A landscape with many valleys, sampled at points; each row gives a point and its height.
A ball rolls from a point to the lowest of its 3 nearest points, and stops where none of them is lower. Distance is the straight distance between rows; heights are no part of it.
q_854: -13  -4  24  2  9  9  14  46  1  -3  9  6  5  30  -16  -9  -22  -9  -33  -9  14  height 4.38
q_108: 6  -13  -6  26  -38  -18  -15  -37  37  -15  -29  12  0  -2  4  5  26  4  21  12  11  height 2.24
q_342: -2  25  -5  12  2  9  -9  28  5  10  -13  -20  -10  14  -25  7  -10  -25  -10  4  17  height 3.39
q_481: -10  18  7  -1  -5  9  7  25  -8  10  5  -1  8  21  -19  -7  -25  -11  -27  -5  9  height 4.24
q_394: -18  -14  2  -15  -43  27  -7  -20  3  3  -3  34  23  0  0  21  -16  -13  32  16  -14  height 4.03
q_261: 12  31  -28  6  -26  17  -2  10  2  14  -22  -19  3  9  -17  -6  -16  -13  -22  21  7  height 2.21
q_865: -5  7  -18  -25  -30  21  -20  -11  -16  15  11  -19  0  -27  -3  25  -7  -24  19  24  -21  height 4.74
q_882: 4  -9  -15  6  -21  29  9  -12  -2  -9  -1  27  10  -9  -5  -18  -19  28  -23  2  -10  height 1.42
q_795: -19  15  35  5  47  6  -3  32  14  -4  8  -23  4  2  -20  26  -3  -5  27  -4  13  height 3.57
q_181: 8  -7  10  29  -50  -16  -26  -24  29  -12  -32  13  -3  11  17  3  33  0  30  4  18  height 2.57
q_873: -33  14  48  -3  48  -21  7  16  11  -9  30  -6  13  10  -15  22  2  -11  14  -15  1  height 2.63
q_399: -8  -19  5  -33  -1  -4  17  -1  -24  -19  45  34  4  2  9  -11  -23  16  -25  -18  -19  height 4.55
q_484: 16  -1  5  -4  37  4  12  36  -20  3  6  -12  -10  13  8  -15  -10  13  -14  -24  4  height 4.08
q_652: 7  -5  18  19  43  7  7  43  15  7  -8  -31  -2  24  -6  -2  7  -6  -2  -16  23  height 4.68
q_414: -8  18  2  -34  19  -4  -12  -8  -29  14  23  -18  -12  -24  11  19  4  -3  30  2  -24  height 7.82
q_755: 16  -23  -26  8  5  -4  14  -17  12  -6  -18  -2  -4  -15  14  -19  9  28  -12  -4  4  height 1.36
q_471: -24  4  37  -16  25  -17  4  30  -3  0  30  7  6  29  -14  6  -19  -17  -18  -17  5  height 5.09
q_420: -2  13  8  10  15  4  2  33  3  10  -4  -13  0  21  -26  2  -13  -17  -12  -8  19  height 3.83
q_699: -5  25  8  -7  10  2  -5  30  -11  15  5  -13  -5  12  -18  9  -19  -16  -9  -7  7  height 4.22
q_412: -8  -9  37  8  50  7  11  50  6  -10  16  -14  2  18  -10  10  -2  -7  1  -18  9  height 4.45
q_820: 28  -8  -26  0  29  -15  13  3  7  3  -11  -29  -12  -1  24  -27  13  13  -17  -3  13  height 2.38
q_441: 21  -5  -33  -12  1  10  -12  -6  -4  -6  -12  -27  -20  -19  1  -5  19  -4  11  16  -6  height 2.54
q_748: -25  26  5  -21  -5  -15  0  0  -21  27  21  3  10  10  -15  8  -17  -27  -15  -1  -7  height 4.31
q_877: 7  -19  -24  23  -25  10  -1  -28  25  -13  -26  22  -3  -13  1  -6  14  20  6  13  6  height 1.49
q_131: 17  -12  -4  -15  51  18  9  24  -28  -2  9  -10  -11  6  21  -26  4  24  -5  -10  -1  height 3.70
q_435: -26  15  56  3  61  -5  9  21  23  -20  24  -18  18  -3  -8  28  -1  5  26  -7  0  height 3.17
q_485: -5  35  10  -20  6  -9  -16  0  -30  22  19  -30  -11  -21  -3  24  -5  -17  23  5  -10  height 6.84
q_439: -13  -5  33  12  58  18  8  38  30  -19  20  -22  12  -3  -20  23  -3  -3  6  -5  6  height 4.05
q_196: 1  -17  -15  -15  -20  27  -1  -13  -7  -6  1  23  6  -14  -3  2  -18  6  9  1  -15  height 2.39
q_799: -43  28  39  -8  21  -29  2  6  -3  7  29  2  7  17  -23  17  -4  -23  2  -7  0  height 1.59
q_115: -28  24  21  -8  4  4  -1  23  -4  11  14  -2  12  16  -27  11  -24  -26  -9  -2  13  height 4.61
q_801: 16  5  -18  -14  8  14  -4  9  -15  6  -1  -14  -14  -15  -3  -7  -11  -5  0  -4  -6  height 2.87
q_582: 6  -25  -4  -23  11  17  9  0  -17  -14  16  23  0  -13  4  -5  -12  17  16  -14  -10  height 2.36
q_810: -2  -4  6  38  -69  25  -22  -18  16  0  -31  22  16  15  8  9  8  5  28  12  1  height 2.25
q_804: 14  -5  -12  -22  7  9  6  7  -19  -1  10  4  -11  -13  -1  -8  -18  5  -3  -14  -14  height 3.08
q_211: 17  -6  -21  -14  37  12  -1  10  -17  1  -2  -19  -14  -5  14  -22  8  16  4  -10  -1  height 3.13
q_147: 10  -20  -21  -7  -39  28  -18  -15  4  -7  -16  1  2  -13  -4  19  0  -14  25  23  -7  height 3.38
q_178: 9  -5  0  -8  -5  12  19  20  -16  -6  12  16  -3  5  -2  -20  -28  15  -37  -13  -6  height 4.46
q_467: 3  -6  -21  14  -43  33  -6  -19  16  -9  -22  18  19  -6  -4  1  1  9  7  25  -9  height 3.50
q_694: -32  25  45  27  52  -45  16  -16  -4  -30  10  1  -7  28  0  10  39  5  9  -18  -13  height 3.99
q_122: -41  0  40  -2  45  -9  14  10  24  -20  36  5  22  5  -18  27  -6  -14  -11  2  -3  height 3.24
q_306: 14  -2  -6  29  -6  -9  23  10  5  3  -17  1  2  5  -1  -23  -13  14  -56  -6  16  height 3.07
q_673: 15  -5  -8  24  -1  -29  21  -16  24  3  -3  2  6  -28  19  -19  -1  30  -46  4  11  height 2.88
q_590: 13  -11  -15  -7  -19  -29  -9  -36  41  -18  -17  -3  -6  -24  16  -3  22  8  10  24  18  height 2.35
q_947: 7  -25  -6  3  -9  25  10  -11  -7  -13  -5  29  5  -11  0  -10  -9  23  6  -7  -7  height 1.78
q_223: 11  11  16  52  -66  2  -34  -21  8  10  -33  13  5  19  23  3  21  3  18  0  -1  height 2.52
q_596: 1  -8  -16  -28  -5  19  -11  -9  -19  9  11  3  0  -21  -5  13  -13  -11  21  6  -20  height 5.15
q_618: 18  -15  -3  -5  20  7  15  25  -21  -10  2  4  -10  3  7  -26  -11  19  -29  -21  -1  height 4.28
q_423: 25  -13  -24  -6  34  1  13  8  0  -2  -12  -16  -14  -5  24  -25  10  20  -10  -10  6  height 2.60
q_477: 20  -9  -6  24  8  -19  21  6  1  2  -17  -6  -1  1  10  -23  -4  17  -46  -8  19  height 2.79
q_27: 15  -7  10  28  -52  1  -22  -9  4  -5  -39  6  -6  20  22  2  24  -2  42  -5  13  height 3.44
q_841: 6  23  -20  -2  -27  24  4  2  -11  13  -7  7  7  -2  -8  -9  -25  1  -26  10  -6  height 1.28
q_330: 19  -18  3  13  -42  4  -25  -6  5  -12  -38  -2  -14  17  15  3  27  -13  48  2  8  height 4.52
q_314: 11  -28  -9  -9  -5  24  -13  -6  -1  -11  -17  12  -9  -3  4  2  11  5  48  2  2  height 3.20
q_431: -31  -8  -5  -19  -23  -8  -4  -39  -22  23  14  -5  11  -26  5  35  8  -29  24  26  -36  height 7.84
q_544: -27  0  31  5  24  12  5  39  15  -6  10  0  11  22  -30  14  -18  -18  -15  -1  11  height 4.07
q_712: 4  27  -16  -1  -17  12  -15  11  -12  18  -3  -21  -6  -8  -15  5  -12  -21  -4  16  -2  height 2.78
q_208: 22  18  -14  2  20  6  -13  22  -9  9  -12  -34  -24  -3  -1  -5  2  -8  2  0  7  height 3.42
q_742: -1  -14  -8  -32  -3  18  -6  -12  -17  3  14  14  8  -18  -2  10  -14  -4  23  -2  -18  height 4.06
q_649: 24  -18  19  29  26  -29  32  28  9  12  -12  -15  -3  14  23  -19  4  7  -33  -15  35  height 3.21
q_541: 26  6  -26  14  -6  -14  8  -4  9  9  -19  -13  -7  -2  3  -19  0  3  -33  1  16  height 2.89
q_916: -22  32  32  -13  37  -34  3  2  -21  13  29  -9  -6  10  0  8  4  -10  5  -21  -9  height 4.60
q_604: -4  -10  3  35  -51  28  -11  -13  15  -9  -24  32  13  8  0  6  7  14  23  3  2  height 2.09
q_100: 14  -8  -35  9  -32  3  -10  -33  18  -9  -22  -6  -4  -11  -2  -4  14  -1  -4  33  -3  height 2.40
q_713: 14  -4  11  22  -1  -4  29  32  -9  -8  -3  6  -1  19  2  -25  -14  16  -54  -4  9  height 3.29
q_584: -8  6  11  50  -58  2  -27  -28  35  6  -27  22  16  14  12  5  31  11  12  15  5  height 2.50
q_10: 14  -9  -34  1  -21  21  -11  -14  -1  -4  -16  -5  -11  -16  -6  1  7  1  9  19  -7  height 2.59
q_474: 22  -6  -22  17  -3  -16  12  -16  12  -3  -12  -2  -2  -15  16  -19  3  23  -32  1  12  height 2.06
q_377: 18  -24  -26  -5  0  13  -6  -11  14  -15  -19  -2  -13  -6  2  -4  22  4  38  13  0  height 0.27
q_898: -40  24  36  6  23  -43  4  -3  -4  1  27  12  3  32  -15  14  18  -23  -15  -16  -5  height 2.58
q_430: 22  -12  -36  6  -16  1  -6  -23  15  -4  -24  -9  -7  -17  2  -8  14  1  5  21  -1  height 2.03
q_772: 22  -11  -6  1  36  -39  16  10  15  16  -11  -34  2  4  50  -29  5  13  -25  -13  32  height 2.72
q_855: -1  25  27  -16  38  -6  -4  27  -20  12  23  -16  -8  11  -1  3  -6  -2  11  -24  2  height 5.39
q_538: -34  -18  34  -2  24  6  17  39  25  -26  35  10  20  24  -17  14  -16  -15  -27  6  10  height 3.68
q_366: 7  -29  -10  -14  5  20  -3  -1  -6  -10  -6  14  -7  -4  5  1  6  11  47  -5  3  height 4.44
q_612: 20  1  -7  10  11  -3  11  24  -2  3  -11  -16  -10  10  -7  -16  -6  -4  -27  -15  16  height 3.63
q_472: -2  -18  9  7  -31  27  -4  -10  3  -10  -11  45  10  4  1  10  -10  8  40  -9  -4  height 3.43
q_334: 26  -5  -30  -8  16  -23  -4  -17  17  -4  -20  -18  -14  -18  19  -19  19  7  -8  10  9  height 2.13
q_963: -9  36  -13  -20  -27  13  -4  5  -14  32  6  -9  12  3  -15  10  -23  -21  -13  20  -3  height 2.22
q_735: 17  10  -18  3  -9  14  3  1  -8  1  -7  -1  -2  -2  -9  -21  -17  6  -28  0  -2  height 1.95
q_363: -3  -13  -17  32  -21  9  11  -21  19  -9  -16  26  9  -10  4  -10  2  40  -17  6  -4  height 0.97
q_813: -39  27  4  5  4  -33  3  -22  -28  18  30  12  3  37  -9  -2  29  -29  -32  -6  -22  height 4.26
q_173: -11  7  33  -15  25  -17  7  29  -18  5  30  0  3  18  -3  -1  -17  -13  -19  -24  1  height 4.95
q_581: -18  -11  -5  -31  -17  1  10  -28  -19  6  27  28  17  -8  3  3  -16  -7  -1  -5  -26  height 3.90
q_491: 18  -14  -21  15  -2  2  19  -9  3  -5  -10  5  -4  -14  3  -22  -3  27  -33  -6  -1  height 1.85
q_973: 6  -21  -18  -15  -25  29  -18  -6  1  -13  -14  -10  -11  -13  1  17  14  -14  43  18  -6  height 1.47
q_730: 15  -3  15  7  30  0  14  38  -12  3  -7  -14  -9  20  2  -18  -4  4  -20  -23  14  height 3.94
q_14: -14  -8  -11  -31  0  -2  1  -27  -22  15  25  16  8  -19  3  13  -9  -19  15  1  -23  height 5.16
q_961: 29  -6  -36  -8  -8  -15  -10  -22  15  -6  -23  -33  -20  -18  5  -12  32  -10  2  26  1  height 1.89
q_637: 0  33  19  -18  35  -3  -9  22  -25  20  13  -23  -10  -4  2  12  -4  -7  17  -13  -4  height 5.91
q_702: -27  8  29  6  34  7  0  29  20  -6  17  -10  15  3  -32  25  -12  -17  7  -2  8  height 4.02
q_517: -4  -13  2  40  -34  1  -11  -22  29  -6  -26  33  5  -2  1  4  19  22  16  -4  8  height 1.92
q_237: 6  -22  -7  9  -39  22  -15  -17  11  -10  -21  21  7  -3  0  14  4  1  34  6  -1  height 2.77
q_716: 12  -17  4  -13  4  13  19  17  -19  -15  18  23  -3  2  4  -24  -22  27  -29  -19  -14  height 4.43
q_731: -15  24  -9  -23  -17  -1  -5  -11  -23  28  17  -7  7  -12  -9  19  -19  -27  -2  11  -21  height 3.30
q_607: -13  -3  -2  28  -35  -17  -17  -39  55  -1  -8  23  15  -19  11  2  22  30  -3  20  11  height 3.09
q_971: 11  -25  -14  13  -17  17  -1  -14  12  -15  -27  20  -2  -6  0  -1  14  11  27  -2  2  height 2.15
q_353: -32  32  21  -3  14  -35  4  -11  -21  23  30  2  5  14  -13  11  4  -23  -9  -14  -13  height 3.16
q_945: 22  11  -31  -4  -14  -1  -14  -5  0  0  -18  -38  -26  -11  -4  -3  16  -20  -6  31  -4  height 2.14
q_17: -1  -3  15  -35  15  -7  9  14  -29  -4  34  11  -3  6  2  -11  -21  3  -23  -22  -9  height 4.71
q_372: -26  42  38  -6  39  -38  2  -5  -19  13  22  -8  0  5  1  18  5  -7  19  -13  -3  height 5.56
q_758: -23  10  12  -28  3  -18  11  -2  -27  6  40  20  7  15  -2  -7  -19  -11  -31  -15  -8  height 4.93
q_346: -12  2  -5  -27  -4  6  -19  -14  -23  8  18  -13  -8  -25  5  27  -2  -12  33  13  -26  height 6.24
q_26: 12  -24  -20  5  -4  -14  4  -26  29  -19  -26  8  -7  -13  19  -9  21  23  17  6  15  height 1.97
q_176: -3  6  13  15  4  8  13  36  1  4  -7  -1  6  33  -18  -11  -19  -7  -38  -2  21  height 4.49
q_622: -16  16  26  -21  34  -36  8  5  -30  8  40  3  -5  14  8  -2  3  -6  -1  -28  -12  height 5.25
q_313: 20  -20  -33  -7  -13  5  -16  -18  14  -15  -23  -18  -14  -13  6  -3  34  -7  25  28  -3  height 1.44
q_798: -13  3  -14  -23  -36  26  -2  -21  -9  9  11  20  26  -10  -6  11  -23  -5  6  24  -20  height 3.22
q_701: -6  -14  -17  32  -15  -18  5  -32  37  0  -11  18  11  -25  13  -10  10  45  -26  11  5  height 1.66
q_613: -5  3  1  -39  29  -2  1  1  -28  8  33  -1  -4  -14  11  -2  -3  2  17  -18  -14  height 8.90
q_756: 19  -20  2  9  -35  -17  -16  -23  25  -19  -34  -3  -13  9  19  4  42  -7  49  17  18  height 3.14
q_7: 3  -1  -27  16  -32  -17  -8  -37  39  -9  -15  6  8  -25  12  -4  12  18  -7  26  8  height 3.15
q_229: -14  45  25  -9  26  -33  -11  -10  -29  23  21  -20  -10  -14  9  22  10  -8  26  -5  -15  height 7.09

Where does a ball stop that starts at each point below?
q_17 -> q_755
q_27 -> q_363
q_649 -> q_755
q_394 -> q_363
q_481 -> q_841
q_699 -> q_841
q_652 -> q_841
q_854 -> q_799
